Points on a hilly landscape, in no order, each with its height.
From any point a climber steps to the highest of the 2 points nearest to it. It stops when none of these is higher. Distance is the straight distance between rows; heights are no part of it.
k527: [146 110 175 178 123 118 152 149  95 188 142  80 136 160 171 117 168  80
 162  94 149 160 114 149 103  92 105  92 121 101 185  89  78 136 153 108
 137 162 119 137 124 152 172]  height 579
k434: [173 113 110 153 134 178 101 128 129  88 172 112  73 101 124 102 149  96
  59 150 114 113 121  91 125 158 129 114 143 145 112 125 150 134 160  69
  80  90 121 143 136 134 131]  height 124
k979: [207 134 125 118 170 116 155 109 141 109  96 144 102 115 134 140 161 126
 141 135 150 106 156 102 115 120 121 138 102 100 145 142 139 108 205 138
  72 156 120 122  69 128 131]  height 512
k512: [160 136 116 184 117 144 102 155 132  59 154 138 111 155 104 143 104 129
 122 108 127 140 134 104  98 116 122 161 164 135  76 114 147 132 124 106
 154 148 129  90 129 181 117]  height 152
k21: [104 166  96  98 125 107 139  90 117  92 135 181 114 128 133 142 108 157
 108 165 108  90 137 132 135 142 157 121 127 148 118 125 184 121 148 120
 166 105 171 105 164 108 109]  height 256
k566: [109  85 151 154 128 163 164 158 136 138 168 116 115 148 135 108 141  91
 168 101 111 156 106 150  75 157 125 162 196 137 132 114  71 103 183 132
 183 153 142 106  99 149  93]  height 601
k197: [157  64 101  98 176 175 145 142 123 102 174  92 116 118 141 111 164 115
 132 162 182 164 124 123 108 140 145 141 131 106 202 144  75  83 136  95
 132 136  83 106 138  86 133]  height 458
k934: [158 147 147 171 144  74 100  83 127  96 124 137 114 148  73 123 125 178
 167  84 105 128 166 135 188  66 126 133 103 175  81 120 152 180  78 161
 134 134 136 116 147 165 196]  height 34
k370: [114  71  88 130 178 146 149  96 144  49 167 141 105 131 127 142 114 147
 185 122 126 154 163 109 140 138 146 126 136 116 147 156  84 101 189  98
  94 117 122 102 104  91 115]  height 157
k559: [111 119 120 124 135 173 140 131 129 180 192 117  88 118 175  80 139  41
  82 179 100 108 114 126 119 116 104 114 142 117 185 147 129  93 136 123
  99  93 143 156 138  99 149]  height 242
k472: [110 127 113  92 121 118 166 120 145 122  96 164 140 138 122 169 107 144
 138 119 134 144 138 117 125 163 131 141 121 116 139 133  80  99 197 149
 126 149 132 130  54 144 106]  height 476
k880: [177  51 131 118 161 141 169  91 178 120 186 114  81 117 114 173 157 123
 131 140 123 178 155 139  87 131 105 170 145  92 205 139  84  61 198  74
 104 120 112 129 123 128 162]  height 418
k867: [147 142 134  84 120 147 129 109 109 190 166 117  82 113 174 112 137  78
  48 146 134 110 110 151  85 137 124 111 157 128 142 137 166 114 141 135
 118  89 148 154 155 104 120]  height 269
k52: [113 189  80 104 126 134 158  68 141 108 135 181 118 115 131 130  99 152
  81 185  82  78 163 121 141 130 157 128  99 137 152 148 169 112 172 120
 144 100 195 101 127 134 148]  height 233
k721: [ 91 128 134 172 113 153 131 150 133 115 164 116  99 126 132 106 139 117
 153 104  77 117  68 168 112 155 116 129 188 160  58 101 146  97 127 134
 179 120 160 118 158 118 105]  height 432
k174: [129 159 188 172  99 102  85 140 134 152  94 120 153 157  80 133 186 151
 127 114  97 103 137 167 157  96 128 115  91 154 106 114 111 146  59 207
 176 119 126 101  85 141 189]  height 359
k334: [134 144 149 111 107  91  89  91 131 145 102 106 114  89 149 113  99 111
 105  91 115 106 127 100 184 110  82 118 137 127 118 128 184 179 113 137
  56 141 139 186 167 156 184]  height 268
k579: [112 144 110 149 117 115 149  53 156 136 148 164  92 167 123 133  66 116
 125  72 124 160 173 110 120  81 100 128  77 139 114 139  91 137 141  93
 147 113 142 150 111 173 180]  height 623
k665: [150 136 153 116 124  87 154 116 117 171 110 141 134 166 124 144 110 110
 140  82 141 136 130 142 139  97 133 114 122 138 110 122 106 146 128 160
 127 129 123 130 103 166 145]  height 497
k462: [102 120 127  77 125 121 132  78 198 149 115 148 110 122 101 168 120 117
  93  96  84 150 182  95  92 153 109 141 135  91 160 173 110 130 212 125
  97 108 176 150  37 168 137]  height 546
k47: [ 69  81 117 130 108 150 120 169 105 110 128 142 159 140 112 101  93 131
 162 135 147 125 121 140 166 113 129 140  97 136 113 127 129 128  25 160
 130 132  98 105 128  85 132]  height 490
k159: [ 98 155 181 162 106  79  99 148 128 148 120 104 148 146  65 165 198 171
 133 149 108  98 132 163 148 109 143  99  96 144 102 119 140 125  33 206
 164 114 105  93 137  99 180]  height 325
k850: [140 164 149 140 149  79 104  97 143 132  79 151 157 162  67 151 109 202
 188  84  98 128 159 130 191  90 137 127 114 159  80 133 132 189  81 183
 129 123 142 108 112 163 156]  height 21
k64: [134 142 109  86 185 167 152 138  92  93 158 108 128 122 153 135 157 150
 141 180 201 130 105 127 103 135 188 137 137 103 129 151 142 107 113 125
 183 129  59 101 146  89 101]  height 323
k530: [ 85  91 113 120  96 124 168 122 125 188 132 146 164 153 115 134  84 135
 127  98 127 165  98 152 143 140 146 140 122 143 125 121  15 129 142 167
 142 108 144 125  89 154 122]  height 406
k555: [ 77 152 114 134  88 102 131 134 163 122 114 160 179 161 120 174  52 177
 136 104  63 166 131 106 153 117 111 168 140 131  91  93  73 158 134 150
 117 139 136 129 133 172 103]  height 815
k568: [110 171 135 102 112  93 146  66 159 148 125 161  83 160 123 146  80 105
 109  57 106 137 157  96 123  76 105 143  96 118 105 153 112 142 174 136
 123 122 151 167  79 198 172]  height 600
k811: [ 62 115 121 115  93 142 167  92 152 142 150 134  95 135 130 124 108 104
  93  98  99 124  82 144  84 133 104 111 136 141 111 141 111 100 195 113
 173  93 153 140 120  98 122]  height 477
k59: [141 136 134 112 122 109 124 101 117 132 121 106 109 108 153 123 115 100
 121 119 137 129 124  98 162 105  89 111 120 118 143 115 163 133 146 109
  57 148 112 159 154 132 184]  height 266
k286: [ 77 156 121  86  93 118 154  76 175 151 110 154 114 139 122 157  92 103
  94  92  72 140 143  98 121 130 108 135 112 105 125 161  95 133 190 149
 105 106 164 174  62 190 157]  height 577
k48: [ 97  95 123 114 124 142 127 111 126 130 122 122 134 118  97 124 115 130
  98 103 167 149 136  97 103 102  97  80  88 131 165 146 107 146 154  67
 156 110 140 160 163  59 135]  height 576
k175: [107 151 122 121 121 130 104 168 105 173 124 130 143 131 133  91 153 140
 122 160 146 125  84 166 125 141 150 126 150 135 119 147 145 105  54 166
 170 114 137 108 182  74 104]  height 270
k403: [122 135 210 167 105 109 117 173 117 212 117  95 164 157 106 166 204 110
 131 105 131 132  70 155  95 126 145  94 141 102 109 150  97 123  88 167
 159  81 111 126 128 117 117]  height 396
k70: [105 168  92  35 157 111 158 119 124 120 109 167 128 105 135 190 108 157
 156 178 132 110 166  82 159 145 137 142  99  93 147 166 157  89 132 166
  59 154 128 137  83 115 114]  height 687
k328: [145 179 159 105 155  66 106 110 147 174  37 158 164 139  58 168 130 184
 170  75 111 106 130 113 170  94 136 119 128 151  81 140 121 194  98 193
 137 151 159 132  85 194 134]  height 8
k418: [171 136 126 169 123 103  92 143 119  75 157 149 108 137 100 122 112 137
 113 133 111 109 135 127 139 109 139 149 140 162  71  95 175 147  70 135
 152 133 137  89 170 165 146]  height 169
k265: [102 147 126 124 107 124 164 136 121 215 133 125 141  95 149 139 147 138
  86 145 106 131  36 182 120 185 139 137 172 147  86 124  87  89 156 182
 137 109 150 152 145 113  74]  height 354
k646: [195 126 144 157 160 116 149 147 115  88  81 116 124 124 121 132 172 130
 142 143 176 111 147 117  93 143 140 128 111 108 133 133 144 112 191 118
 119 172 102 101  94 132 127]  height 482
k744: [118  99 119  84 131 120 139  84 150  99 109 172  98 128 100 173 124 130
 146 109 122 153 164 100 118 155 124 139 108 117 169 172  90 108 216 131
 112 116 153 139  30 121 125]  height 508
k856: [ 73 110 127 173 100 144 126 160 109 101 148 125 119 121 136 109 147 130
 156 130 108 106  61 160 126 132 107 104 133 160  68 115 157  97 102 127
 166 119 127 129 177  67 112]  height 463
k180: [154 176 133 104 102  75 115 144 147 145  59 129 161  66 134 137 134 162
 106 127 135  70 131 143 114 194 130 135 158 135  84 125 186 139 139 164
  99 166 131 152 126 169  63]  height 731
k561: [171 155 138 127 175 100 157 135 128 104 117 149 131 146 159 170 122 175
 164 141 120 120 148 147 105 151 151 143 181 124  94 102 146 115 190 151
 127 156 121  80 135 136  63]  height 410
k130: [120 164 135  79 107  79 131  87 104 149  77 165 123 125  94 150  88 151
 113 110 143  98 154 109 183  72 107 111  67 146 137 140 154 155  73 158
 141 126 141 175 141 142 176]  height 637
k330: [136 134 167 132 163 124  70 135 134 141  89 106 138 127  46 159 176 160
 147 109 144 117 119 127 121 122 129  58 120 155  98 147 166 184  64 114
 165  71 125 141 136  84 137]  height 678
k346: [176 145 181 147 110  91  76 155 101 162 136 105  99 124 149 105 160  95
  71 120 140 118  97 134 100  80  99 108 139 128 128  99 171 154  83 133
 129 122 140 142 187 133 143]  height 439
k869: [ 53  90 164 142  72 134 139 134 147 141 158 130  87 149 118 102 144  87
 132  61 118 154  67 142  61 102 117 124 134 139 102 142  70 114 159 125
 222  91 142 140 111 101 103]  height 521
k110: [118 177 102 119 124 114 117 106 122 115  83 177 160 130  90 136  86 179
 128 125 140 118 167 108 162  92 116 124  76 152 124 139 168 166  93 134
 171 139 162 125 153 122 160]  height 609
k258: [121 165 109 138 139 111 113 116 121  98  53 154 162 123  91 148 115 191
 173 110 136 131 139  90 150 112 131 110 107 128  97 141 155 164 129 123
 149 151 157 112  92 108 127]  height 659
k157: [159  82 186 185 127 146  72 169  90 131 131  79 152 154 106 129 186  90
 156 110 180 165 123 126 109 135 146  88 123  94 164 162 117 179  75 109
 149 104  96 115 115 123 140]  height 73
k550: [121 155 162 115  83  91  74 106 171 144  77 119 147  95 107 105 107 128
  95  61  90 101 114 116 184 123  74 126 160 154  88 133 160 185 107 144
  96 127 163 168 134 170 162]  height 293
k490: [ 77 126 120 117 100 120 123 163 153 107 131 136 175 131 132 185  72 144
 138 128  67 150 134 107 155 165 114 158 175 116  85 101 118 142 133 134
  59 134 120 125 121 164  71]  height 753
k581: [138 109 121 125 139 123 173  94 172 139 173 121  80 129 136 164 134 106
 103 132 102 157 162 115  83 114  73 160 104  84 199 115  91  69 216  80
 109 152 129 147 112 133 192]  height 419
k866: [102 153 117  63 115 117 118 145 118 176 123 158 154 123 110 117 100 137
 107 136 129 117 118 149 150 135 157 130 138 149 114 142 144 130  43 187
 138  95 145 115 182 109 107]  height 239
k987: [138 112  95 167 140 173  88 149 116  70 121 115 169 132  90 106 109 199
 152 156 130 138 132  98 146 121 139 123 117 133 112 126 168 186  72  75
 129 135 115  78 184  90 114]  height 806
k219: [141 167 139  89 122  90 110 147 151 186  66 106 159  96 113 148 137 140
  91  99 144 114 118 133 107 157 109 107 168 133  98 135 145 144 135 138
 110 144 142 161 142 155  93]  height 667
k254: [142 156 112 127 141  90 123 107 132 108 102 153 132 132 145 141  92 143
 156 132 102 104 152 124 176 134 138 143 152 139  89 131 173 145 143 162
  65 149 145 106 119 165 135]  height 348
k147: [ 79 105 144 155  85 131 109 154 133 119 131 129 129 118 109 103 119 111
 109  95 109 116 103 134 137 106  78 102 115 165  91 130 150 127  80 130
 137 113 140 139 178  86 133]  height 502
k29: [119 142 135 121 122 140 169 114 167 141 131 134 119 122 162 140 150  75
 105 189  80  91 171 148 142 153 111 164 113 104 167 133 139  77 188 154
  73 154 136 143  69 173 168]  height 147
k595: [126 137 106  47 151 104 161 102 130 164 108 145 136 118 139 165 104 133
 138 135 161 128 153 111 168 121 137 120 107 105 167 154 114 107 142 154
  53 146 111 158 106 131 147]  height 642
k613: [102 173 106  99 113 122  96 129 144 112 111 142 149 116 157 153 102 143
  92 204  53  95 187 119 144 179 134 163 163 105 121 123 210 128 137 144
  69 135 146 115 123 159  93]  height 105
k421: [179 107 156 199 131 155  85 145  83 119 124  97 143 158 104 101 153 107
 139 117 157 148 117 117 145  87 137 110  96 126 134 120 127 182  72  93
 123 128 107 112 121 140 187]  height 58
k284: [128 161 139 148  85  95 103 113 158 108  81 130 147 124 125 107 115 158
 131  82  93 102 118 123 171 129 109 147 146 156  81 121 158 159 137 151
 111 158 149 127 108 176 159]  height 320
k906: [139 147 197 189  84 114 100 168 148 155  83 118 147 187  98 106 183 104
 132  75 115 115 124 149 108  95 130 142 110 132 109 128  96 147  91 183
 192 128 138  99  74 184 146]  height 402
k860: [181  91 174 127 161 189 112 172  90 117 145  86 110 101 155 110 203  85
  99 146 206 145 126 135  68 142 137 140 146 109 137 146 131 114 135 112
 143 125  81 140 126 111  52]  height 95
k941: [149 136 115 132 122 140  90 149  99 111  83  68 138  93 123 101 173 163
 152 158 185 117 103 112 114 181 135 122 134 121 112 128 197 143  88 114
  91 155  78 143 132  87 116]  height 306
k252: [175 154 155 165 175 101 151 144 119  99  76 115 153 140 124 146 163 154
 188 125 138 108 128 132  84 163 157 122 149 111  76 138 152 133 180 131
 123 166 107  81 105 149  73]  height 442
k781: [149 163 155 130  92  91  91 160 191 162  70  99 175 126  87 134 170 153
 131  59  95  94  88 148 116 159 124 123 170 144  38 130 110 183 113 163
 132 125 136 135  91 204  81]  height 552
k486: [150 136 114 101 124 126 112 128 109 122  98 103 121  93 142 110 141 127
 128 145 166 115 120  95 141 148 112 110 122 124 133 123 163 132 123 116
  56 153  89 148 130  95 141]  height 285
k538: [118 144 123 162 132 136 139 136 123 103 111 146 182 171 138 124  88 178
 183 119  88 157 141 143 141 128 141 135 136 137 127  90 106 134 118 119
 181 146 136  75 138 112 117]  height 703
k279: [170 113 102 163 137 173  96 134 136  54 159 133  97 125 103 127 123 121
  83 133 112 145 132  81 106 141 126 146 160 134  90 135 136 139 168  67
 116 117 138 122 115 157 101]  height 138
k603: [141 164 112 125 133  83  86 122 104  82 109 158 125 111 114 139 144 180
 109 164 143  94 123 136 113 137 170 117 139 153  88 111 208 144 107 125
 189 106 146 106 191  91  94]  height 284
k337: [142 100  73 142 200 158 155 132 132  46 174 147 126 135 153 143  84 168
 198 184 106 137 170  99 148 120 161 151 126  97 153 104 112 107 142  92
 109 142 106  94 118  98 112]  height 143
k628: [153 145 184 129 103  85 111 163 100 181 123  86 126 119 172 145 177  95
  98 109 159 118  89 141  78 113  94  95 131 102 134  87 162 150 126 132
 118 145  99 166 155 115 117]  height 403
k414: [ 84  74 120 113 121 142 108 169  92  90 113 122 160 116 111 129 107 140
 179 136 171 155 124 127 155 153 146 139 127 102 123 127 122 145  68 136
 125 148  83 113  77  81  97]  height 539
k441: [115 149 195 176  87 104  94 179 119 184  96  71 172 120 106 154 207 143
 141 121 125 138  68 160 112 169 137 100 148 123  74 139 138 119  75 169
 131  98  95 150 133 111  91]  height 360
k777: [ 69  66 167 136 101 147 154 130 123 130 191 109  85 143 127 130 140  89
 131  91 132 182  86 148  69 133 133 163 195 139 115 149  68  86 180 123
 207 115 139 138 110 143  74]  height 563
k318: [116 120 156 118 140 123 100 112 118 135 102 112 121 140  72 157 159 144
 137  77 152 147 100 111  98  95 110  51  96 133 125 156 130 180 133  84
 185  70 137 158 138  73 121]  height 620
k795: [ 71 112  98  84 104 134 181 102 135 163 127 158 161 134 121 181 100 145
 106 132 112 145 107 139 140 161 140 139 120 127 147 132  47  99 185 144
 115 112 153 141  88 128 103]  height 441
k402: [157 170 123 161 135 116 106 123 100  99 116 116 114 110 142 126 177 162
 136 162 134 107 101 158 109 165 168 115 157 148  84 103 195 116 139 125
 192 117 127 111 168 110  81]  height 307
k543: [166 137 130 143 135 101 106 151 116 122 142 148 145 157 126 127  88 150
 132 136 122 132 167 161 141 108 156 158 148 139  95  99 162 138  45 166
 157 139 138  65 188 167 119]  height 188
k381: [106  78 128 109 123 163 130 167 128 162 122 127 172 137 137 100 115 105
 123 125 157 173 134 154 123 174 145 145 171 110 169 159  68 106 120 150
 123 130 142 111 104 103  81]  height 375
k932: [123  81  92 158 156 155 105 142  95  78 115 144 151 118 106  89 104 143
 175 144 194 139 150 106 163 108 160 125  44 103 141 132 106 169  55  94
 158 148  83 117 104 100 169]  height 109
k643: [153 138  75 160 157 146  83 121 125  65  98 142 149 108 101 109  99 198
 139 156 114 123 141  71 155 127 155 132 129 149 109 122 165 192 125  81
  96 136 143 101 157  91 109]  height 761
k687: [147 122 174 151  77 128  88 162 161 130  86 100 141 122 120  89 174 109
 130  52 115 131  95 141 100 166 118 108 169 133  80 132 118 157 145 135
 127 126 127 131  78 174  95]  height 492
k156: [ 98  66 151 146 118 122 149 158  96 196 148 133 156 139 127 107 116  99
 137 118 158 182  98 161 129 141 151 134 146 116 159 143  19 104 119 156
 157 123 134 119  94 127  96]  height 367
k518: [ 91 134 122 113  98 128 142 167 130 137 142 129 162 126 153 162  91 134
 117 164  84 137  97 146 142 179 120 157 198 125  91  94 124 112 127 163
  81 146 125 121 162 148  59]  height 739
k521: [117  93 115 179 134 153 142 138 140 102 140 123 146 159 121 115 109 130
 163 103 134 178 149 143 110 141 139 134 149 133 147  99  78 105 158  97
 177 152 140  95 111 152 127]  height 649
k993: [ 80 166 120 133  77  92 149 101 180 158 116 153 155 162 113 146  65 151
 117  63  70 158 114 132 159 104 111 172 118 153  79 118  58 152 139 164
 138 139 150 140 123 204 141]  height 766
k528: [115 171 120  89 119 149 131 125 154 141 117 134 126 104 156 133 139  95
  81 202  87  87 171 152 133 191 131 148 143 107 139 148 182  96 139 165
  55 127 134 133  94 159 108]  height 125
k820: [161 163 137  82 128 110 110 137 171 193  57 126 189 114  86 136 130 159
 112  78 123 110 112 136 110 153 126 102 177 135 100 155 113 168 139 144
 145 132 173 139  87 177  85]  height 614
k918: [155 125 167 173  71 118  96 155 146 105  84 108 118 160 120  85 171  85
 140  66 130 127 108 124  85 120 131 128 133 132 113 126 120 165 149 128
 169 135 134 100  69 177 130]  height 448
k104: [ 82  98 119 133 107 151 127 147 130 120 158 113 127 129 109 122  96 115
  92 103 147 172 128 125 113 111  85 105 127 129 124 149 125 115 113  79
 139 123 134 146 193 102 139]  height 543
k453: [ 98 115  78 140 122 122 136 120 119 106 160 134 144 131 143  81  96 142
 184 158 107  79 112 158 200 106 145 129  98 164 125 118 164 124  70 139
 120 127 122  94 215 103 152]  height 673
k814: [127 103  99  89 164 161 100 141 110  81  91 153 135  99 110 130 107 158
 158 156 200 132 149  89 139 156 156 142 112  85 142 142 157 155  94 120
 111 150  96 120  76  79 107]  height 590
k84: [151 150 151  25 129 122 159 122 105 193  96 127 125 121 152 150 145 133
 108 122 171 119 121 122 123 130 123  99  94 105 201 130 121 127 148 143
  94 133 128 170  98 114 119]  height 593
k750: [ 96 127 136  97  92  89 116  82 115 124 112 152 115 126 112 109  92 139
 112 122 123  76 139 136 204  71 105 119  62 165 123 132 176 152  74 162
 120 124 135 165 199 115 197]  height 683
k573: [ 66  79  95 132 118 164 136 162 114 126 142 142 153 125 145  85  85  94
 146 144 153 140 136 133 157 113 137 130  90 120 167 149  83  97  72 130
 144 126 133 124 119  82 139]  height 447
k966: [ 86 108  83  79 144 160 139 136 138  86 181 109 100 100 156 129 151  77
 137 207 128 101 141 103 137 132 131 143  94  99 197 141 138  63 110 105
  77 114  81 139 105 102 161]  height 192
k933: [149 102  99 121 166 172 143 143 102 157 187 108 110 128 159  79 130  84
 100 157 170 146 111 108 104  85 142 118 107 114 205 136  82  99  93  92
 142 134 108 121 172  87 164]  height 488
k842: [ 82 119  95  93 125 176 132 142 138 143 135 146 167 137 144 104  80 101
 110 149 128 158 163 131 150 158 135 146 144 121 162 153  99 111  97 140
 104 109 139 112 107 111 110]  height 409
k181: [183  63 161 132 143 186 122 151 117  90 176  89  77  90 153 125 200  79
  88 151 166 153 123 119  80 146 107 151 152 109 163 126 122  98 176  88
 112 120  97 173 128 115  79]  height 102
k109: [190  18 163 102 166 143 146 119 146 104 179 100  93 111 123 146 182 104
 147 140 162 180 169 139 101 137 128 166 143  96 211 139  67  82 176  90
 127 143  94 126 116 121 126]  height 435
k638: [173  77  67 143 196 162 148 128 130  65 157 137 119 118 155 110 119 145
 181 187 159 147 168 105 165 129 169 160  92  93 181 121  79 103 131  91
 108 165  92  86  95 119 150]  height 132
k792: [166 134 155 169 137 102  90 100 111 120 119 114 132 152  80 122 134 154
 138 100 145 141 159 126 161  56 117 103  81 148 117 119 142 189  52 123
 131 117 117 130 160 145 212]  height 45
k822: [111 109  91  99 161 139 113 132 125  70 109 174 120 110 124 174  95 150
 159 170 149 122 174  76 154 135 132 153 103  91 137 154 162 128 130 137
  76 154 119 116  49  95 105]  height 636
k998: [105 121 114 118 126 143 166 110 149 112 163 120  98 120 140 153 130 103
  83 138 118 136 117 119  94 140  86 132 145 117 147 118 120  66 192  96
 132 131 130 146 133 104 145]  height 443
k642: [177 151 147 140 156 130 153 132 109 133 128 103  92  97 160 127 200 122
 126 146 162 106 108 172  76 164 147 114 145 141  91 117 177  99 178 143
 160 116  94 146 132 126  61]  height 336
k491: [162 166 106 110 147 123 154 105 134 111 136 137  70  89 160 147 155 124
 100 171 115  91 118 142  94 181 135 131 150 137 111 122 187  88 196 134
 115 121 128 133 140 127 109]  height 372
k508: [120 122 170  91 108  96 140 137  97 196 150 114 110 134 185 151 172  91
 100  96 149 132  89 143  77 115  86  99 132  98 175  87 117 146 187 122
 133 138 117 164 101  99 104]  height 365
k683: [100 100  77 156 159 153 182  83 149  60 175 154  87 144 129 122 106 127
 182 128  93 126 142 117 123 134 151 130 109 141 148 137  81 108 206  80
 147 106 144 102  88 105 137]  height 172
k359: [129 132 111 125 158 157  82 146 118 109  97 115 160 127  69 121 130 160
 145 131 161 143 133 114 137 129 136 102 115 130 124 150 160 175  45 110
 136 105 109 102 159  82 132]  height 750
k292: [136 129  81 164 151 160 147  96 131  72 143 175 112 145 116 102 113 135
 124 133 106 111 125 105 136 105 157 119 102 174 112 133 120 149 179  85
 170 100 156  97 125 113 150]  height 191
k227: [103 110 101  61 131 162 146 138 124 158 169 107 111 111 180 103 147  78
 132 162 141 111 112 132 129 144 122 114 131 109 184 141 117  70 108 139
  76 107  91 148 121  94 131]  height 216
k585: [103 150 132 142 100 130 114 138 141 151 134 128 113  93 160 118 143 124
  93 118  90 126  80 167 105 177 120 132 190 163  66 129 162  87 143 153
 150 107 145 154 155 120  67]  height 398
k199: [ 90  97 139 182 107 123 151 126 125 171 177 119 110 160 146  96  94  77
 139  81 139 172 141 133 102  70  71 126  92 121 172  92  54 109 123  86
 174 146 157 170 133 129 166]  height 639
k115: [128 151  76 132 167 134 106  99 131  81  78 160 131 110  97 140 107 201
 162 131 125 117 154  66 153 124 126 113 103 138 113 161 163 164 157 102
  98 140 177 126 119  79 111]  height 710
k356: [131 153 116  92 149 147 117 136  88 142 153 115 110 123 133 106 156 134
 113 156 179 125  97 148 111 124 167 109 138 143 115 149 162 115  74 134
 183  97 105 115 199  75 103]  height 295
k604: [112 136 140  80 114 121 154 126 109 222 142 122 112 118 169 112 132  91
  86 134 143 117  73 177 109 144 140 109 153 140 134 131 116 106 129 167
 123 107 138 144 147 102 121]  height 303
k660: [139  98 148 193 121 139 159 114 126 138 189  88  90 149 162 108 120  79
 154  81 121 165 116 123 103  89  78 113 122 120 182  73  64 132 175  69
 146 166 136 158 139 164 184]  height 613
k365: [181 163 105  91 172 107 120 122 120 108 111 154 130 115 157 140 105 167
 152 166 128  93 169 131 138 159 185 139 150 129 110 134 187 141 139 156
  84 123 138  87 142 134  68]  height 378
k485: [122 117  83 159 167 156 190 106 131 139 200  96  95 106 165 101 121  86
 126 158 102 100 130 122 150  89 111 115 113 144 200  97  98  89 149  63
 108 143 128 154 183 133 214]  height 565
k257: [109 178  83 172 133 138 146  69 155  79 140 177 116 140 133 111  93 134
  96 166  63  96 170 102 159 110 134 147  98 157 128 141 151 142 178  97
 136 118 176 118 128 168 164]  height 213
k303: [137 130 101 148 142 151 154 131  95 159 171  98 110 131 164  66 118  97
 114 154 139 109  99 118 147  72 119 108 101 147 183 103 112 119  94  94
 139 145 122 140 205 112 195]  height 524
k216: [135 148 147 123 101  82 109 171 129 143 109 112 168 105 150 135 120 164
 117 141 105 104 112 165 125 186 145 160 194 132  71  94 170 131 105 172
  94 162 126 124 181 169  41]  height 805
k450: [198  74 175 178 145 169 101 182  82 118 145 102 118 141 120 105 178  69
 117 116 186 148 120 124  83 125 152 111 128 113 134 140 120 153 121  98
 154 106 109 112 104 142  96]  height 85
k677: [139 120 193 127 117  90 127 147 111 186 103 112 155 156 100 186 172 102
 147  68 156 135  90 145 102 129 147  93 128 118 103 131  91 156 131 148
 143 107 103 125  91 153 110]  height 446
k709: [119 138 116  93 141 142 171 136 122 135 140 141 119 121 150 155 132 118
 104 175 130 120 122 147 101 155 124 153 161 124 138 114 141  64 158 129
 155 141 120 113 132 102 103]  height 412
k264: [117 121 130 154 116 154  90 157 131  80 128 129 170 160 140 115  70 194
 165 138  79 141 144 130 142 108 132 129 140 140 126  77 142 154  90 106
 153 127 143  82 180  91  96]  height 751
k857: [107 126 150 174  83 120 143 141 140 162 145 124 134 146 135 115  85  91
  98  78 120 182 137 133 108  97  78 151 124 132 134 111  69 110 107 127
 141 160 148 157 137 179 162]  height 675
k55: [ 95 116 112 146  91  93 121  96 140  95 125 142 139 108 115  81 109 145
 130 126  98  71 132 155 200 113 139 121  81 179 116 122 183 153  96 134
 120 107 151 126 228 116 181]  height 749
k915: [145  96  75 179 170 158 139 121  99  79 155 148 127 115 147  79  93 127
 162 163 173 139 173 101 178 100 160 147  57 112 163 115  69 132  78  74
 132 155  90 128 107 139 172]  height 121
k335: [ 96 139  87  86 152 153 166 110 150 112 159 121 121 125 147 140 154  86
 136 226  80 108 174 138 153 141 134 146 102  95 195 146 145  69 133 130
  65 117 100 130  98 138 175]  height 171
k341: [140 115 145 114 135 105 165 113  93 187 135 118 131 161 167 138 121  97
 143  98 161 134 118 156 128  83 131  99 106 127 169 110  90 121 128 116
 139 128 106 137 122 129 164]  height 537
k321: [181 106 127 113 155 178 112 127 138  95 177 114  70  93 132 131 182  83
  56 192 130 124 127  90  95 143 117 144 125 107 157 129 145 112 164  72
  79  84  89 169 115 100 111]  height 112
k498: [126 134 159 170 119 147  92 175 101 131  92  68 168 115 122 127 186 163
 164 158 156 135  91 147 107 187 150 114 159 108 101 134 180 124  82 130
 143 143  83 124 138 104  81]  height 329
k810: [108 157 150 166  82 107 147  94 156 165 113 135 141 156 130 114  78 128
 127  50 109 175 144 142 170  99  86 167 116 133 112 104  57 139 114 144
 130 161 123 174 130 217 175]  height 719
k952: [174 151  83  74 200 143 130 121 109  85 148 136  99 118 153 136 128 165
 154 190 157 107 136 111 133 159 180 141 132 123 128 131 170 122 132 128
 109 123  94  94 147  88  94]  height 351
k240: [146 131 147 143 114 122 119 114 116 167 164 114 112 139 143  80 105  95
  68 116 114 127 119 141 141  62  97 115 121 152 146 120 136 144  85 118
 139 112 157 137 204 131 187]  height 481
k443: [134 118 120 189 131 151 169  97 125 119 179 102  98 130 172  96 107  84
 132 117 106 129 133 114 156  78  80 119 104 133 181  81  96 121 169  66
 100 152 128 171 138 169 211]  height 592
k420: [199 156 142  57 138 133 159 119 144 156  99 135 105 102 159 136 166 114
  92 153 146  80 153 121  98 137 115 123 102  96 183 136 158 100 175 139
  66 136 126 150  92 128 130]  height 548
k818: [124 156 118  79 113  95 111 143 123 142 139 165 170 145 144 145  69 154
 117 163 106 124 163 143 146 129 164 168 158 134 117 103 156 142  57 178
 143 125 144  93 181 142  93]  height 210

For each start below, name the point where the climber stops.
k335 -> k987
k842 -> k70
k174 -> k216
k403 -> k555
k561 -> k70
k856 -> k987
k485 -> k555
k811 -> k987
